Points on a hilly landscape, in no order, each with its height.
From any point a climber steps to the highest of the 2 points nearest to it. It stops when none of these is higher. Distance is the straight distance between rows; heights are no part of it.
Lapu: [ 50 -27   2 -13 -15  26   3  17  -4   8 -30 -16  20  11  26 -15  19  -3
  -4 -25  23]  (h 511)
felap: [-39 -19  62 -10 -16   4  47  32 -12  13  19  63   4  -9  16  -8   1   5
 -41  29  34]  (h 545)
vut: [  6  71 -10  13  38 -33   5 -15  -3  25  52  -6  19   9 -15  -5 -24 -39
 -25  10   9]  (h 502)
gimus: [  9  -1  37  17 -37  -7 -13   8   4  -6 -31  15  -5  14  28   6 -13  61
  -2  15   5]  (h 141)
tabo: [ 30  33  -6 -32  35 -39 -35  23  27  24 -15 -27  -3  12 -38   3 -12 -12
  21 -11 -17]  (h 590)
sugu: [ 30  31 -25  -5 -37  24 -49 -28 -10 -18  51   4 -19  -1  14 -20 -32  -3
  -6  17  17]  (h 774)
dut: [-39 -15  27  -6  41  40   6  15 -19  62  12  34  13  -2 -38 -45  22 -37
  40  41  29]  (h 334)
fiso: [  2  -1 -32   6  -5  -1 -18 -24  -6 -42  50  14 -14   0  49   2 -25 -17
 -39 -24  -7]  (h 486)
ranaf: [  4 -10  21  15  -9  46   5 -16  17  -8 -78 -24   2  -5  14 -19  17  14
 -25 -17   0]  (h 344)
pumog: [ -6  16  21  31 -63 -32   1   8  14 -29  -8   4   0 -10   9  68  12  35
   0  -8  31]  (h 497)
vogi: [ 13  23   4  21   4  -7  38  -9 -30 -22  68 -19 -33 -37  20  16 -27  28
 -47   1  12]  (h 171)
Lano: [ 21 -55 -19   5 -16  10  29  35   6 -29 -58 -57   9 -33  12   8   2 -37
 -16  -3 -24]  (h 349)
feki: [ -3   1 -43  -4 -33   6 -40  -2  -3 -11  23  42  11  45 -32  30 -25 -13
   4 -20   3]  (h 232)
kes: [  2 -36  48  31  -6  14  17 -24 -14 -46 -29 -23 -11  14  11   6  55  55
 -19  15  22]  (h 528)
bemup: [ -2 -46  50  41 -17  27  10 -17 -22 -53 -67 -18   9  -4 -16 -20  50  35
 -19  48  20]  (h 443)
zivu: [ 12  28  14 -13 -22  30   1 -30 -23  -9 -21  41  13  33  15 -49  13  42
  50  11 -24]  (h 617)
vigal: [ 36 -31 -18 -30  -5 -30  14  36   5 -14  -3 -54  -1  -9  23 -15 -32   0
 -33  16   0]  (h 564)
famov: [ 43 -15  -8  26  13  57  10   6 -28 -14 -16 -41   7 -13   9 -11  -8 -24
  -9  -6 -11]  (h 457)
gav: [  4  -1  -3   1 -50   5  -9 -41  12 -22  -3  49 -35  23 -15  23 -26  16
  16 -25  -8]  (h 673)
sabiz: [ 21 -10  29 -16   8  -4  36  19  28 -22 -63 -36  -8 -14   4  18  13  18
 -40 -34 -25]  (h 738)
sotop: [ -9  32  -9   5 -33  -9 -52 -38   6 -14   6  54  -5   6  26 -16 -29  33
  76  28 -37]  (h 133)
zogu: [  9  44 -35 -32  43 -22  27  -6  -2  -3  40   0 -10 -22 -15  12 -33 -19
 -50 -23 -24]  (h 578)
vagez: [ 12   0 -44 -39  16 -21  19  27  22  -8  -2 -56  39  -4  23  14  -7 -31
  13   7 -29]  (h 214)
Gote: [ 13  -8 -17  -3  13  28 -56 -15  15   0 -25 -44  -5  25 -19 -56  -2 -29
   1  27   8]  (h 293)
bis: [-17 -11  27  -8 -40 -69  44  16  30 -18 -22   9   9  -8   6  38  52   9
 -23   2  55]  (h 533)
mabeg: [-29 -28  19 -15  -7  33  -4  20 -24  32 -34  47  30  22   2 -33   6  26
   0  19  -2]  (h 536)
gemo: [ 27   8 -58 -58  12 -41  33   7  38 -11  21 -39 -11 -28 -12  -2  -5 -15
 -25   9 -42]  (h 319)
solob: [-25   9 -52   9  32  -6 -33 -11 -23 -13  73  -7  -7  16 -14   1 -41 -17
 -15  26 -13]  (h 394)
vide: [ 23  -2   5  -3  12 -28  50  33  -9 -21  34 -57  -3 -34  27  21  -7  22
 -29  12   2]  (h 441)
nepo: [ -5 -18  26 -10 -19  53  19  -2   3  16 -50   1  17  15  -6 -25  51  15
 -22 -27  37]  (h 415)
negi: [ 16  55 -48 -32 -33 -34  10  -1  25 -18  39  -1  10 -64  16  57 -15 -26
  -9 -25 -22]  (h 433)
mamuk: [-32 -19  20  15  -8  15  21  19  17 -27 -50 -21  27  12  29  16  40  22
 -33 -21  22]  (h 298)
duta: [  7  27 -22  -9  41 -25  61   2 -22  40  37  -6  32 -10   5 -18 -36 -22
 -46  -6  27]  (h 212)
gemaz: [ -8 -12  38  23 -22   5  22  16   3 -14 -12  -7 -33   4   8  34  29  71
  -3 -25  20]  (h 579)
rada: [ -7  -8  29  18  -8  -7   8 -21  21 -66  -9   2 -52  13   2  32  -2  50
 -30 -22 -10]  (h 587)
nukol: [-50  21  22 -14   5  -7 -28   1   8  54   2  82  -1  17 -42 -16  17  -2
  25  16  16]  (h 626)
mige: [ -6  13  -8   4 -31   3 -24 -18   0 -17   5  23  -7  32  13 -26 -43  38
  36  33 -34]  (h 113)
mipi: [  7  49 -15   2 -29  16 -21 -47 -29 -30  44  43 -21 -24   2 -11 -63  17
 -25  27 -34]  (h 718)
nik: [ 20  72 -15  -1  15 -41 -22 -21  41   0  28   5 -11  -1 -26  43   0 -42
  30 -24  -9]  (h 562)
fiti: [ 24 -10  -7  -8  -3  40  -4 -30  -6 -23  19 -15 -36  14  22 -11   7  30
  10 -21   7]  (h 275)
Toraf: [ 10 -41   1  -2   6 -10 -10  28  -1 -18  -6  -6  11  15  62   7  -5 -17
  -6 -30 -13]  (h 387)
Saro: [-22  38  -4  19  84  21 -16 -28 -39  19  35 -11   6   3 -24 -42 -14  -8
 -17  21 -23]  (h 359)
rifa: [  0  -7  20  12   4   5 -13   7   9 -15 -13 -16 -13   4  50 -21 -27  42
  -3  15 -35]  (h 112)
Dopa: [ 59 -41 -16 -21  -8 -14 -15  -2   1  -3  19  13 -37  13   9 -19 -19  -2
  15  -7  -3]  (h 608)
Kaz: [-20 -17   0   8  13 -13 -52 -16  -4  27  21  31 -12  33 -20 -15  31  -4
  68   5  10]  (h 482)
fadi: [-16  18 -26  13 -14 -19 -40   5  -5   7  23  41   8  42 -54  45   8 -17
  45 -23   5]  (h 282)
Nov: [ -6 -42  26   3   2  -9  23  29   2 -26 -25 -40 -25 -18  -4  41  54  44
  -5 -20  16]  (h 628)
zem: [-36  24 -14  33  35 -18 -27 -10 -32  -2  78 -31   3  22 -43 -22 -15 -17
  -1  50  -8]  (h 358)
gil: [-22  -2  29  -3 -59 -15  10   7   8  11 -22  47  -9   2  10   3   1  50
 -13  22  36]  (h 164)
tini: [ 18 -27 -10  -7  -7  -2  47  -7  26 -34  12 -33  -4  24  33   5  -3 -25
  -3 -25  -2]  (h 250)
figak: [  3  -8   6  29  29   5 -62  10 -10  25 -23 -44   1   9 -31 -31   9 -14
  57  41 -24]  (h 422)
kuv: [ 41   8 -22 -12   7  -2  10   8  10   0  23  -1   1  34 -30  21 -18   6
  23 -29  -2]  (h 247)
tapo: [-15 -39  -3   7 -12  31   3  23 -17  10 -58  24  43  31  10 -10  10  -1
 -27  -7   3]  (h 442)
Magu: [ -3  46 -46 -47  61 -30 -10  20  29   2  -6 -66  35 -10  -4  -8  19 -48
 -19   8 -26]  (h 724)
zefa: [-34  -5   1 -23  12  -4   6  22  17  54   3  44  11  17   2 -20  14 -11
  21 -18  47]  (h 213)
vugek: [ 18 -11  27  45  10  -1  11  15 -19 -52  -2 -67   5 -25  14  -2  12  18
 -63  44  16]  (h 444)
zotu: [ -1  46 -39  24  -7   9 -35 -27 -14  -7  72  17  -7 -45   4  31 -49 -13
   8  -2  -5]  (h 664)
lefav: [-35 -70  -4 -10  26  16   5  21   7  23 -23  15 -24   4 -26   1   3  14
  28 -15   1]  (h 756)
zozi: [-15 -48  44  33 -12  19   2  -7   2 -20 -43   0   4   6  53 -24  -1  40
   9  19 -28]  (h 77)
Gafam: [-14  91  -2  34  18 -18 -39 -27  19  13  44 -18  11  12 -13  -4 -33 -36
 -10  28  13]  (h 466)
Bes: [ 19   6  -8   0  28  16 -17  -6   6   8   5  -9 -20  48 -60  -9   3   1
  36 -15  -6]  (h 306)
sobi: [-23  27 -26  14  41 -52   2  -1 -25   5  77 -48   7  17 -42  -6  -4 -53
  -9  19  23]  (h 309)
senu: [ 16   3  10 -20  32 -11  14   8  12 -15 -18 -15 -27   1  15  21 -15  15
 -43 -38 -26]  (h 671)
dak: [ -1  -1  43  41 -39 -55   9   4   9 -16 -13  26   4  11 -19  64  39  33
  -7  32  53]  (h 529)
vumig: [-14 -80  49  23  -2   1  50  23 -13  12 -67  14  -2 -34  -8  15  14   2
 -20  -3  -7]  (h 753)
vum: [-36   8 -19   9 -29   2 -28 -36   1   0  16  54  12  29  27 -26  16  29
  74  20  -3]  (h 159)
Tevo: [-53  -4   9  -5   2  49  21 -22  10  24 -26  33  -9  16   0 -27  21  38
  14 -15  20]  (h 215)
Bug: [  5 -12 -11 -39  25 -20  14  15  25  47 -21  -2  20   2  -5  -8  44 -28
  54 -25  22]  (h 323)
veg: [ 11  21 -17 -13 -55 -14  -7 -12  24 -33   4 -11  23 -80  16  79 -26 -32
  -8 -23  -5]  (h 453)
Gir: [ 22   6 -16 -23  -4 -64 -33  -2  21  -2  23   4   1  39 -33   8  27 -72
  27 -13   6]  (h 527)
sil: [ 28 -25  12  27 -17  20  34 -12   0 -50   9 -21  -1  38  26  -8 -18   5
  -8  -2  -2]  (h 307)
tigog: [-59 -28  21 -18  22  12  35  18  16  49   0  43 -21  -4 -30 -11 -14  17
  26  -7   5]  (h 680)
meka: [ 16   7   1   7  66  17  -1  22   4   6 -46 -46  12  14 -44   6 -28 -35
  14  -3 -47]  (h 438)
Dem: [  2  27  -6 -24  18 -21  78  23  -4   8  18 -53  22 -47  16   0 -16   5
 -55  11  17]  (h 400)
kubu: [ -6 -48  32  35   1  44   9   3 -25 -11 -72   2   6 -15  19  -7  -5  14
  -1   6 -60]  (h 41)
ras: [ 10 -20  -4  -1 -10  25  13  35   1 -24  -8 -68  -9 -11   5  18  24  44
 -10  -8  19]  (h 558)
tebo: [ 16  15  -1  18  40  25 -48 -10 -12  11  12 -59 -12  -2 -19 -51   7 -29
  20  35   0]  (h 355)
duvu: [-36 -39  26  29 -34  61  35  19 -28  16 -58  17  11 -51 -15 -10  34  -9
 -33  21  30]  (h 576)
mek: [-24  55 -35 -10  16 -30  49 -18  -6  11  49  11   9 -51  -2  38 -41 -10
 -50 -30  -8]  (h 552)
fafaf: [ 32  24  -5   8  37  11  46   1 -21   3  41 -16  17  12  17  -3 -45 -20
 -34  -8   2]  (h 243)
gok: [ 38  50  20   0  20  -8 -18   4  17   2 -14   5   9  33  24   7 -26   5
 -30 -14 -16]  (h 643)
raf: [-32  42  13  -8 -18   2 -27  -8  15  56  -4  81  -3   8 -12  27  14  25
  36 -19  12]  (h 657)
gonib: [ 20  32   3   0 -35  24 -27 -44 -14 -28  20  46 -30 -11 -13  16 -31  29
  -2  -3 -36]  (h 705)
Dez: [  5  19 -38  -5  26 -25  38  28  31 -10  27 -48  15  11  16  13 -43 -21
  -2  -5 -12]  (h 170)
Bulu: [ 12 -27 -22 -11   3  -3  15  46  25   3 -51 -46  30 -13   9   7 -18 -22
  11   6 -19]  (h 277)
Zugi: [ 32 -31  42  22  -6 -16  28   3  -4 -48 -11 -50   0  13  24  15  15   5
 -34   9   3]  (h 377)
kive: [  1  54  13  19  49 -13 -43  -4  -6  13  11 -36   9  43 -52 -10  -9 -25
 -16  22 -21]  (h 450)
Vonib: [ 39 -50  20 -19 -26 -14  17  -4  10   6 -15  28 -32  12  -2 -17 -19  10
  11 -12  19]  (h 534)
Motu: [  2 -24 -14 -12 -45  -7 -12 -10   2  10   3  44 -26  -2  18  10  23  13
  18 -22  42]  (h 614)
fem: [-25 -15  -3  10 -17  23   9  11  12 -15 -26  -8  19  55  26  -3  -1  21
 -28 -12   4]  (h 354)
zanik: [ 15 -32   2 -28 -25 -48  35  16  41  13 -45   5  30  14  35  -8   0 -25
  -3 -13   2]  (h 414)
sorar: [ 23 -12   8 -13 -27 -29  46  -6  29 -49  10 -19 -17   9  20  47  27   7
 -13 -34   7]  (h 202)
zin: [ 14  42 -52 -42  -6 -46   9  13  32  -6  37  -5   6   2 -25  44 -18 -30
  10  -2 -43]  (h 383)
filos: [-33 -77  63  39   0 -15  36  22 -24 -12 -42  10   8 -20  15  16  32  25
 -10  39  14]  (h 681)
vopi: [-16  57 -29  -8 -14 -34 -11 -17  33   3  30  -2  -2 -50   5  15 -67 -29
 -34   3   2]  (h 631)
Rigu: [-14  42 -14   0  42  34  -5 -37 -27   0  45 -11 -21 -11  -1 -51 -10  25
 -22  14  -6]  (h 336)
Pon: [-10  47 -46 -42  51 -57   0 -14  21  25  38 -24  -3 -50  10 -17  -5 -31
 -29   5   1]  (h 598)
vaz: [ 21 -53   9   1  -6  49 -15  -9 -21  -8 -53  -2 -24 -28   4 -34  12   8
  10   4  -5]  (h 311)
Foza: [-11   9   0  28  25  55 -18 -27  -2   3 -28 -13  27  30  16 -42  25   1
  71  11 -22]  (h 248)
pabo: [-11 -20  -6 -20 -16   2 -20 -16 -13  36  29  66 -21   3 -21  -9  28  11
  45  -7  32]  (h 553)
Fali: [ -6  21  -5 -17  33   3 -29  27  23  35 -45 -32  10  30 -33  -2  17 -11
  24 -13   2]  (h 490)
betur: [ 17  -5 -15   1 -23  -9  17   5 -16 -48  51 -13 -30  -5   3  41 -24  25
 -37  -2   6]  (h 187)
Goza: [ 34 -26 -31 -30  25 -24 -12  27  -4   6  17 -35  -5 -16  20 -12 -38 -38
  -6  17  -8]  (h 625)
fep: [-46 -14  34  10  34  44  13  -9 -19  53 -20  34  11 -14 -35 -48  35 -13
  70  38 -14]  (h 369)
rira: [-25 -26  58  23  -9 -51  26   5   2 -12 -13  18  -7  -1  12  40  52  23
 -16   1  56]  (h 565)
kud: [  7 -28   0 -35 -45 -52  59  11  31  -9 -37   0  16  -5  18   3  54  -2
 -22  -5  20]  (h 485)
Tus: [ 12   7   3  -3  13  30  -2 -33 -29 -37 -16  12  18  33  28 -44  -2  35
  29  27 -64]  (h 679)
mevo: [ -3 -60  15  -8 -16 -13  25  37   6  17 -48   4   0  -3   5   6  -3  20
  -9 -11   1]  (h 666)
pozig: [ 23  -8   0  -1   4  30 -21  -2   0  13 -14   0  16  46  13 -24  -1  -7
  16 -13   7]  (h 613)
zafu: [-16   1  11  17  11  11 -30 -30  23   7  -8  26  -1  31  39 -35   9   3
  67  -2  -9]  (h 198)
nef: [ 30 -16  28  10 -51  28  14 -20 -20 -16 -10  17   1  37  24 -26  21  40
  14  10  22]  (h 499)
dodot: [ -6  50 -25   8 -19   7 -34 -28   2   4  40  10  23 -76   1  41 -71 -38
 -25  -1   9]  (h 648)
raka: [-24   5  15 -14 -59 -42  -3  10  22  30 -31  54  -6 -21  10  35   3  21
 -19 -15  24]  (h 178)
Vub: [-20 -33  23 -29 -16   9  46   7   6   6 -30  15   4   4 -15   0  44   8
 -47 -26  48]  (h 484)
lik: [-10  11 -32   3  -8   0   2 -35 -21 -13  51  11 -13 -35  25  -7 -40 -17
 -62   1  27]  (h 515)
Tif: [  5  36  22  12 -18  12   2 -19   3 -29   8   1 -42   5  23  38   9  56
 -11 -42  -5]  (h 560)
lapiv: [  6 -38  25  27  26  24  -2  17  -9  -4 -48 -34 -12 -31  34   4  -3  17
  12 -15 -41]  (h 18)
Bara: [ 38 -22  36  22 -34  25  10  16 -25 -13 -28 -26  25  16  29  -5  36  23
  -8  13  32]  (h 423)
tigi: [ 29  42  13  -3  61 -20 -15  -4  22   1 -11 -38  -6  15 -44 -13 -20 -39
  -5   4 -29]  (h 514)
kov: [-23  -6   3  -5 -20  39   5 -35  14 -14 -10   8 -30  11  17 -18  30  52
  19 -21  19]  (h 240)
Muge: [-18  25 -34 -24  17 -38  31 -16  17   4  49 -20 -12 -61  39 -18 -27  -9
 -48  -1  12]  (h 561)
Buf: [ -7  41  -3  22  16   5 -49  -2  -2  -2  29   0  10  61 -27   7  -8   2
  45  29 -16]  (h 375)
gamed: [-36 -32  66  -8   8 -14  54  55   2  32  -8  21   7 -45   2   1  19   9
 -36  19  33]  (h 568)
Muner: [-15  -5 -29  -4 -56   7 -38  -7 -22  -2  22  67  11  18  -6  34 -16  34
  17 -10 -11]  (h 194)
pido: [ 27  47 -53 -60 -36 -43  -4   2  22  -5  14  19  25 -34  -7  62   7 -29
  -2 -25 -51]  (h 413)
vumak: [ -3 -46  -8   0  -5  49  -4 -21   0  22 -53  -1  -2   3 -21 -49  19  -3
  27   3   6]  (h 249)
rogun: [-43   0  71   0  -7  30  34  49  -5  41 -22  16  11 -33   2 -23  21  37
 -24  30  44]  (h 546)
Fikaz: [-13  -1  25 -12 -47  26  26 -27 -34  -5 -10  59  20  25  28 -43  32  50
  36  18  13]  (h 563)
maz: [ 11  26 -11   2  -8  -2 -47  -8  13   7  19  26 -16  15   8  10 -15   8
  38 -18   7]  (h 634)
dubit: [ -4  19 -18   4  14  -2   6  17  28  -9  16 -26   0   2  32  -2 -45  17
  -9   4 -10]  (h 140)
Boge: [  5  31   7  -1 -15  -1 -19   5  21  22 -37  30  15  47  33  -2  -9  10
   5 -12  12]  (h 702)
Debuk: [-24 -70  11  27 -17  19   4  27 -12 -24 -55 -37  -5 -28  -9  15  36  37
 -22 -10  13]  (h 714)
tiv: [ 24   2 -14 -31 -18 -26  21   4  30 -15   7   3 -19  11 -10  35   3  11
  12 -48   2]  (h 211)
peno: [-21   0  18  26  36  16 -33  21  -7  22 -39 -21  15  29 -55  -6  45 -28
  41  -7  -7]  (h 384)
sudor: [-56   5  17 -20  10  31   8  13 -15  50   6  76  18  21 -13 -26   9  19
  -6  16   7]  (h 588)
Gasiv: [  1  17  19  39  30 -19 -61   1 -23   4  28 -43 -13  21 -29 -31  19  10
  62  45 -26]  (h 487)
medo: [  3  53 -26   9 -27  12 -63 -17 -26 -10  41  25  -6 -32   8  27 -36  39
  21  26 -18]  (h 684)
tafid: [ 22  18 -15 -40 -21 -46   9  -4  52  -4 -33  14  12  16  23   2   4 -32
  -5 -21 -17]  (h 357)
lil: [  4  41 -71 -46  13 -54  28  19  23   8  47 -36  15 -31  -2  17 -25 -18
  -8  13 -41]  (h 350)
nizi: [ 16 -51  33  -2 -21  15  18   2  11  22 -44  29  -6  15 -16 -38 -30   9
  12  21   1]  (h 467)
relu: [ -1  72 -10  20  15  20 -12 -25  -3 -12  32   8   9  38 -12 -12 -39  23
  27  25 -31]  (h 416)
bope: [-16 -32   0 -10   6  26  14  19  -6  46  -1  27  20  27 -34 -32  24 -34
  43  -1  45]  (h 269)
zof: [-38  -7  24   9  24   5 -21 -10 -20  40   4  46  -2  22 -24 -41  46   4
  84  23  -6]  (h 419)
peli: [ 11 -19  25  15 -41  27   6 -18 -16 -45  -7 -22 -15   7  11 -24  27  63
   6  32   8]  (h 454)
rut: [  8  13 -23 -29 -26 -59 -17  -9  39  17  -1  39  15  10 -18  29  24 -59
  43 -23  21]  (h 436)
der: [ 40   6  -7  -5  43 -28 -34   3  -4   0  26 -32  10  24   2 -19   5 -56
  18   9   1]  (h 783)
tabiz: [-17 -33  58  -8 -13  40  47  14 -28   9 -34  25   0 -31 -22 -10  59   4
 -50  10  46]  (h 541)
nopug: [ 23  35  10 -14 -20 -39  33 -18  -8 -27  49  -7 -28 -59  -5  46 -34   8
 -55   0  -3]  (h 161)
bora: [ 17  17  -1   4  24  31 -16 -33 -38 -18  24  -6  18  31  33 -55 -33  -2
  14  49 -50]  (h 735)
fir: [-29 -36  11   7 -15  -8  18 -25  22 -26   4  31 -37  19   3  32  -6  29
   0 -36  -1]  (h 627)
beb: [-20  77 -29  17  40 -31  21 -29 -17  34  48  29  24 -24 -17  15 -31 -29
 -25 -21   8]  (h 532)
Ter: [  8  18 -18 -33  45 -16  39  13  12 -19  10 -24   2 -18  24  23 -15 -18
 -57 -27 -50]  (h 621)
faf: [ 15  43 -20  15  21  -4 -43 -39  -5  -7  66  12 -17  -3   9 -29 -26 -31
 -10  13   9]  (h 821)
lag: [ 12 -15  -8  -3  43  44   5  19  -7   4 -20 -27  -8  17 -41   1 -21  10
  25  -7 -34]  (h 374)
Zemi: [-20  43  -7  10 -38  10 -56 -25  13  23  -9  69  18   0  -9  34  -5  20
  51  -6  -8]  (h 678)
matom: [  0 -43  42   5  -1  11  34  24  -6 -10 -95 -13  -1 -27  -6  21  26   0
 -30 -24 -22]  (h 826)
Fubad: [  6  10 -12   9  81  -7   0  17 -35  40  37 -46   7 -23 -28 -18  -9 -48
  -4  22  -1]  (h 128)
fof: [-50 -27  20  -6   9  68  17  -2  -2  36 -47  26  -1 -27 -16 -39  32   0
  15  -5   6]  (h 189)
viziz: [-40 -61  11  11 -23  49  39  10  -3  -3 -68 -11 -10 -29 -31  -6  22  19
  -7  -6  23]  (h 629)
Pufof: [ 32  -5 -34 -25   4   8  10   5 -12 -16  51 -15 -31  10 -15  18 -25   8
 -13 -19   1]  (h 210)
ler: [ 61 -27 -12 -16  18  -7 -24  26 -19   8  11 -23   1   3  -1 -21  -7 -31
  19 -10  -5]  (h 691)
fufe: [  7  31   3  21 -21 -15  23 -29 -30  -5  44  16 -14 -66   3  37 -75   5
 -46   0  -1]  (h 154)
vabil: [  1  -9 -22 -50  -9 -55  21  20  26  47   0  34  21  12 -16   4  33 -31
  33 -28  18]  (h 370)
bov: [ 26 -60  -2 -20 -15 -10  -3  17 -17  -8  -3  21  -2  15  33  16  29  -7
 -22 -36 -11]  (h 316)
Dok: [ -7 -10 -51  -9   6 -22 -38 -15   5 -33  51   4 -18  20 -10   8 -23 -41
 -22  -6  -3]  (h 437)
Malo: [  8  25   0  13  52  27 -30  -9 -28  -4  18 -15   9  49 -39 -29  -8 -10
  -6  26 -39]  (h 397)
dib: [-22 -66 -15  18   9  37  -4  21 -34  43 -49  26   8 -30 -41  -9  13 -42
  37   9  -7]  (h 555)
rilo: [-34 -54  50  39 -10 -20  24   2 -22 -28  -9  21   6  19  20  35  41  41
   0  27  18]  (h 616)
pid: [  9  30 -18 -14  68 -33  42  13 -19  43  25 -35  41 -24 -17 -27 -14 -57
 -16  18  -2]  (h 167)
pif: [-15 -53  -3  -2   5  31  40  34 -18  21 -48  -4   9 -33  -1  10  48  -9
   6 -46   8]  (h 465)
fop: [  3  88 -16  24 -17  11 -42 -22  13   5  28   4   7   6 -22   8 -51  -4
   5  15  -5]  (h 439)
lamuf: [-31 -57  46  -1 -14 -30  25  37   1  26 -26  37  -7 -20  23   3  13  22
 -24   2  28]  (h 599)
Vefo: [-30  -4  16 -38 -19 -23   8  18  20  51   9  72  -9 -20  -2  11 -13   8
  -2 -13  39]  (h 190)
tep: [ 11 -24  27  37  -9  45  15  14 -12 -46 -34 -62 -13 -24   5   2   2  23
 -32  26  -9]  (h 492)
Zopa: [-16   2  30  33  -2 -40 -63  -1 -10 -11  35 -35 -25  38 -36 -14  41  -9
  44  15  -8]  (h 548)
Gotep: [-57 -46  40  -5  -9  32  22  32 -31  22 -20  46  28 -11  12 -27   5  15
 -37  33   9]  (h 518)
zup: [ 18   0 -14  -1  40  54 -13 -25 -25 -16  33 -28 -26 -16  27 -47  -1  23
   6   6 -15]  (h 310)
das: [  2 -16 -21   4  36  -2 -22  -7  -5 -19  25 -16  -3   6  62 -14 -22 -29
 -25  -8 -12]  (h 446)
Ril: [-21 -56   0  14   6  48  36  33 -31  47 -41  26  -4 -68 -12   2  30 -24
  16 -11   2]  (h 513)
Fupe: [ 25 -57  -2  41 -21  44  16  20 -25 -23 -56 -29   2 -34   1   7  12 -19
  -9 -10 -15]  (h 407)
zez: [ 24   3  -7  -2 -47  -1 -31  -8  11 -27  18  -9 -25  -4  44 -15 -16  17
 -12  11  17]  (h 721)
Vapo: [ 22  10  17   2   6  28  29 -25 -14 -31  36 -15  -1  26  22  -8 -35   3
 -49  -6  -9]  (h 267)
Ruze: [  3  19   6  37  57  33 -32  -8  -4  16 -26 -32  21  39  -8  -4  30 -31
  51 -11 -16]  (h 308)
Nired: [-22 -59 -27   5  33  33 -25  18 -11  25 -44  -5  -6  -7 -45  -9  23 -14
  47   2 -26]  (h 636)
mugik: [ 15  67 -30 -45  25 -51 -13  15  41  11  -5 -25  13   6  -8   2   9 -28
 -12  -6 -30]  (h 662)
baro: [-24  21 -40   0  11 -38  11 -38 -23  27  42  16  -6 -60  13  -8 -32 -17
 -41 -14  33]  (h 535)
fubud: [ 22  45 -16   4 -34 -12 -39 -19  32   5   4  18   5   1 -10  40 -15 -25
  23 -39   5]  (h 589)
Mag: [ 14  11   6  23 -66 -14  -6  -8  11 -39  22   4  -1 -46  10  82 -16   5
  -8 -28   7]  (h 473)
Mosok: [ 24 -19 -18   1   6  18  18  61 -25 -17  15 -69  17 -14  20  20 -11  14
 -15  -8   0]  (h 494)
Vumef: [ 27  38 -14   2 -23  30 -14 -39 -14 -21  41   2 -16   6   7 -36 -43  29
 -32  38 -17]  (h 737)
fezez: [ -3 -22  -3 -21  30  23  22  20  20  34 -52 -11   1 -30 -16   1  49 -29
  28 -47   5]  (h 399)
vovi: [ 36  44  -9  20  19 -18 -45 -18   5   8  70 -22   3  16  10 -14   8 -40
  20   9  15]  (h 888)
biros: [ -4  44 -10  24 -21 -21 -57 -16  -2  -5  39   6   2  44 -66  37  -8 -19
  26  13 -13]  (h 329)
puzug: [ -1 -56  41   8 -23  34   2   7 -38   4 -62  16 -11 -18  -9 -29  42  29
 -15  19   2]  (h 360)
tez: [ 17  11 -29 -34 -57 -49  11 -19  49   0  -6  38  12 -13  26  27  17 -35
  16 -34   9]  (h 376)
nozod: [-39  16 -23   8 -13  11 -33  -3   6  15   8  23  16  70 -30 -12   4  23
  47  17   7]  (h 324)
bibas: [ 16   8   6  12 -20 -72 -65   0  14  -5  34 -23 -27  28 -44   6  27 -44
  34  11   7]  (h 633)
Lifof: [ -4  40 -40 -30  62 -21  21   0  25  10  24 -62   0 -25  -1 -11   3 -30
 -12  -4   6]  (h 653)
Sak: [ -2  48 -29  -7  13 -39 -41 -16  37  -1  30 -10 -11 -21 -16  31 -38 -40
   2   4  -7]  (h 600)
Dopin: [ 26 -16  -2  21  13  52 -15 -11 -24 -12 -24 -11  33  41  17 -34 -14 -17
 -11  11 -22]  (h 523)
bulof: [  7 -14 -13  -1 -62 -21 -46 -15  11 -18   9  33 -24 -22  41  24   2  12
  -5 -19  23]  (h 665)

Call two points neighbours if one is among the 2 nearest of the other. Go from one point of each pair to the other, from neighbour to neighbour, staying as high as possible. Name the lowest point that can't be avoided.
bora / tabo: bov
Debuk / sugu: Tif
rira / bibas: tafid
Boge / bora: Dopin
kes / matom: peli
matom / Boge: gok

For each start below, name every point that the climber comes to, in order.
kubu: zozi, rifa, dubit, Dez, vagez, Bulu, Lano, Fupe, famov, Dopin, pozig
gil: raka, Vefo, zefa, bope, dut, fep, zof, Kaz, pabo, Motu, bulof, zez, sugu
relu: fop, Gafam, vut, beb, mek, zogu, Ter, senu, sabiz, matom
